The views of a scene show one set of named points, each view turned or mirrored, and shifted as a whole, with a little noise and some points left out.
In the rows, 128 means zero.

Scene 1
View 1
q_957: [126 123  84 132 126 146 109  93 131 125 136 111 135 148 150 113 109 134
 116 120 153]
q_388: [148 120 118  82 107 123 132 107 113 111 128 138 129 119 136 126  64 140
 112 130 129]
q_420: [153 131 109  55 124 116  98 137 107 117 130 114 132 115 125 119  85 105
 133 113 119]
q_215: [139 129 107 103 100 100  76 121 131 134 110 138 108 143 131 125  91  61
 138 129 143]
q_900: [136 133  94  93 124 121  69 123 127 126 127 111 134 135 134 116 111  85
 135 102 131]
q_744: [147 123 101 100 107 117 111 122 119 123 117 116 109 146 129 106  91  98
 138 142 159]
q_126: [143 128 101  86 129 134 110 115 117 114 137 115 143 119 137 119  91 136
 118 109 128]
q_748: [149 134 117  68 106  90  66 140 122 127 112 137 120 124 121 128  84  53
 142 112 120]
q_421: [158 117 125  70 100 118 152 116 103 110 121 142 117 117 130 122  48 142
 117 147 135]
q_345: [154 118 115  81 108 129 149 115 105 113 125 124 118 126 132 114  65 143
 121 147 145]
q_293: [172 116  99  45 141 148 181 140  78 100 137  68 129 112 119  82  75 190
 139 151 150]
q_549: [151 128 120  72 101 107 104 123 116 119 121 142 121 123 128 126  71  95
 125 122 125]
q_49: [145 127 105  89 113 110  91 127 120 125 120 128 118 133 130 118  90  86
 133 121 136]
q_137: [151 127  89  67 141 136 119 136 103 115 133  83 132 125 126 101 102 129
 143 122 140]
q_565: [166 119 113  52 120 133 157 131  94 106 128 108 121 113 123 104  63 155
 130 144 135]
q_630: [148 123 117  91  98 105 106 118 119 122 113 142 110 132 131 120  74  95
 128 134 139]
q_828: [139 129  91 104 121 120  85 123 125 127 118 112 119 146 132 110 106  88
 139 122 151]
q_844: [145 130 131  80  90  92  86 119 128 123 116 165 119 117 133 140  66  75
 118 116 116]
q_426: [151 130 115  77 103  97  95 133 117 124 111 141 110 130 124 122  75  77
 135 132 135]
View 2
q_421: [118  78 147 107 165 116 106 155 144  91 106 132 164 142 105  92 150 137
 153 137  83]
q_420: [137 126 133 117 130 105 145 151 116  96  94 133 119 120 108  99 152 118
 151 147  86]
q_744: [129 119 112 147 156 119 128 126 136  93 122 112 138 126 109  98 148  97
 124 158 102]
q_844: [133 103 159 131 150 113 144 145 153  63 107 111 118  95  81  73 190 114
 155 161  90]
q_345: [120  96 135 112 165 117 107 146 142  97 112 130 168 143 117 101 136 130
 146 136  88]
q_49: [134 125 132 137 140 112 147 135 135  85 111 115 120 110 102  95 162 105
 137 158  99]
q_388: [122 106 153 110 155 108 121 146 143  84 109 126 166 132 115  97 149 134
 152 142  86]
q_215: [133 123 131 154 146 117 149 122 150  75 120  99 113  97  92  84 177  91
 132 170 105]
q_126: [131 144 145 111 134 101 139 141 131  91 106 124 158 122 129 114 139 128
 151 142  92]
q_549: [130 107 146 122 146 111 137 148 140  81 105 120 125 114  96  86 168 119
 150 151  90]
q_748: [145 123 131 131 122 109 164 150 115  86  93 128  75  97  80  79 180  94
 143 163  91]
q_426: [133 105 130 136 148 115 141 142 137  84 108 115 110 112  87  81 172 102
 138 160  93]
q_957: [129 164 134 140 144 109 137 111 152  86 131 103 182 116 145 123 131 114
 135 149 108]
q_293: [119  99 103  87 153 106  97 165  94 139  93 163 175 185 146 126  91 134
 135 118  78]
q_565: [121  87 121 107 161 115 107 158 127 108 103 141 153 154 118  98 135 125
 140 136  86]
q_137: [131 139 109 116 131 105 135 145 104 116 100 138 142 140 135 118 123 112
 133 142  93]
q_828: [139 144 111 151 136 113 153 127 129  92 116 112 109 110 108  97 155  86
 124 164 103]
q_900: [137 158 131 136 125 103 162 130 126  85 111 113 122 100 116 102 157 100
 137 160 104]
View 3
q_844: [119 157 113 159 138 112 140 151 112 148 162 112 126 104  92 159 113 115
 148 170 103]
q_630: [129 168 113 150 130 127 120 147 112 140 151 116 114 122 108 160 127 139
 136 170 113]
q_549: [132 156 120 150 146 115 136 145  89 123 144 116 144 109  89 164 131 133
 141 158 103]
q_426: [139 160 105 140 139 121 130 159 104 128 157 116 123 125 100 158 121 132
 145 169 122]
q_744: [152 158 106 145 120 140 105 155 107 126 143 125 109 139 135 154 134 154
 134 167 131]
q_565: [137 198 133 129 128 138 103 130  84 112 116 126 127 131 108 166 156 179
 118 172  99]
q_420: [148 143 115 153 146 122 126 142  77 111 134 126 146 117 101 167 142 147
 135 149 111]
q_293: [156 201 148 124 128 151  80 110  51  80  82 139 141 139 127 170 186 219
 102 153  95]
q_215: [145 139  95 157 128 124 126 164 116 139 168 115 112 128 117 151 112 121
 149 167 135]
q_421: [117 199 140 143 127 129 107 122  95 132 123 121 129 115 103 167 145 163
 119 176  83]
q_137: [169 148 118 146 135 140 106 137  66  97 118 135 140 133 132 166 160 178
 124 139 122]
q_748: [147 136  97 148 149 111 144 172  99 123 165 113 134 120  90 158 113 118
 158 155 128]
q_957: [147 142 113 177 107 149  92 127 107 141 130 136 111 130 167 159 148 160
 114 155 127]
q_828: [159 128  98 163 122 137 110 153 104 126 146 129 117 133 140 153 131 144
 140 151 141]
q_388: [121 174 133 158 127 131 111 118  95 138 126 125 131 111 116 166 144 153
 119 166  90]
q_900: [158 112  99 175 134 126 125 151  93 125 149 130 136 120 131 161 130 135
 143 141 138]
View 4
q_293: [ 95  78 178  87 141  85  98 178 153  78 105  84 110 124 164 124 127 163
 124  80 136]
q_844: [136 120 126 152 143 150 160  84 109 156 125 161 164  88 151 116 138 178
  98 133  95]
q_828: [126 127 106 147 173 114 115 106 100 131 138 145 123  89 142 131 111 142
 132 119 103]
q_388: [108  99 155 144 125 117 135 136 112 131 109 142 137 106 167 134 136 178
 105 104 123]
q_748: [127 131 108 151 168 172 149  78 122 146 139 138 145  89 147 111 120 161
 113 143  97]
q_744: [139 119 119 128 168  95 118 111 114 128 133 143 135  94 141 122 120 145
 126 117  99]
q_421: [130  96 161 111 127 102 145 132 128 125 108 139 160 107 163 114 148 183
  94 100 111]
q_49: [127 122 116 147 161 129 132 100 112 140 135 142 135  90 148 123 120 159
 117 120 104]
q_345: [126  95 155 115 135  88 128 140 120 120 112 139 147 105 157 124 141 173
 104  98 110]
q_630: [141 116 128 132 153 114 142 103 111 140 128 152 152  95 146 119 133 164
 105 123  96]
q_126: [ 98 108 141 156 140 118 117 135 101 130 122 140 122 101 161 142 122 169
 119 105 126]
q_565: [126  94 158 101 142 102 127 138 140 109 113 118 143 111 159 114 135 170
 111  99 115]
q_957: [112 114 126 167 145  70 102 136  72 135 128 163 119  95 150 157 118 149
 129 103 116]
q_215: [144 135 105 149 171 128 140  81 101 151 141 159 149  85 138 118 119 151
 117 133  90]
q_900: [107 129 110 169 167 137 121 102  96 142 139 146 117  90 148 137 110 149
 128 126 114]
View 5
q_421: [110 123 127  99 123 122  84 122 124 149 118 149 142 154 147 114 108 113
 109 153 170]
q_957: [135 102 111  90 158 141 141 105 126 121 113  94 184 128 119 135 133 116
 106 154 108]
q_900: [128  88  97 103 157 132 140 138 115 112 120  95 152 150  75 118 114 118
  62 164 137]
q_426: [137 100 104  95 153 124 116 140 121 117 124 120 118 170  89 101 114 112
  67 165 162]
q_293: [123 132 175  87 151 137 104 140 120 179 121 165 149 167 174 127  44  92
 114 131  94]
q_630: [131 109 104 100 140 121 104 125 127 122 120 124 131 155 107 107 132 115
  90 163 172]
q_137: [128 103 135  95 161 138 133 143 114 141 123 125 147 163 116 119  74 105
  78 152 108]
q_420: [112  97 114 108 142 129 117 144 112 137 124 124 141 166  98 110  85 112
  63 162 152]
q_844: [112 100  85 111 124 121  98 128 122 117 121 116 134 155  89 100 135 124
  73 175 199]
q_549: [116 105 103 104 134 122 101 133 121 129 123 120 138 156 102 106 115 116
  76 168 178]
q_388: [110 115 121 101 124 129  99 118 124 145 120 130 161 145 134 118 112 118
 104 155 158]
q_828: [146  96 103  92 168 132 140 130 122 110 119 104 137 157  90 112 123 112
  79 156 129]
q_345: [122 122 131  91 132 128 102 120 124 143 117 138 147 152 148 118 111 107
 113 148 148]
q_49: [130 100 101  98 150 128 121 133 120 116 120 113 136 157  90 108 120 115
  75 165 157]
q_565: [126 125 142  94 139 126  96 133 127 153 122 153 131 166 147 116  90 102
 105 149 147]
q_126: [117  94 115 101 144 140 135 127 116 136 118 101 179 138 109 128 100 117
  84 155 120]
q_215: [141  97  86  98 155 121 121 128 126 100 117 105 121 158  77 102 145 115
  73 169 171]
q_748: [125  89  90 107 147 119 116 148 115 111 125 109 116 169  65  96 117 120
  51 174 183]
q_744: [147 109 113  88 162 126 123 125 127 116 118 122 129 158 109 112 129 109
  96 157 136]

Which points are out of place in each view (at most two, in the order of its rows)? Write none if all are in place.
view 1: q_565
view 2: q_748, q_828
view 3: q_549, q_957
view 4: q_388
view 5: q_426, q_126
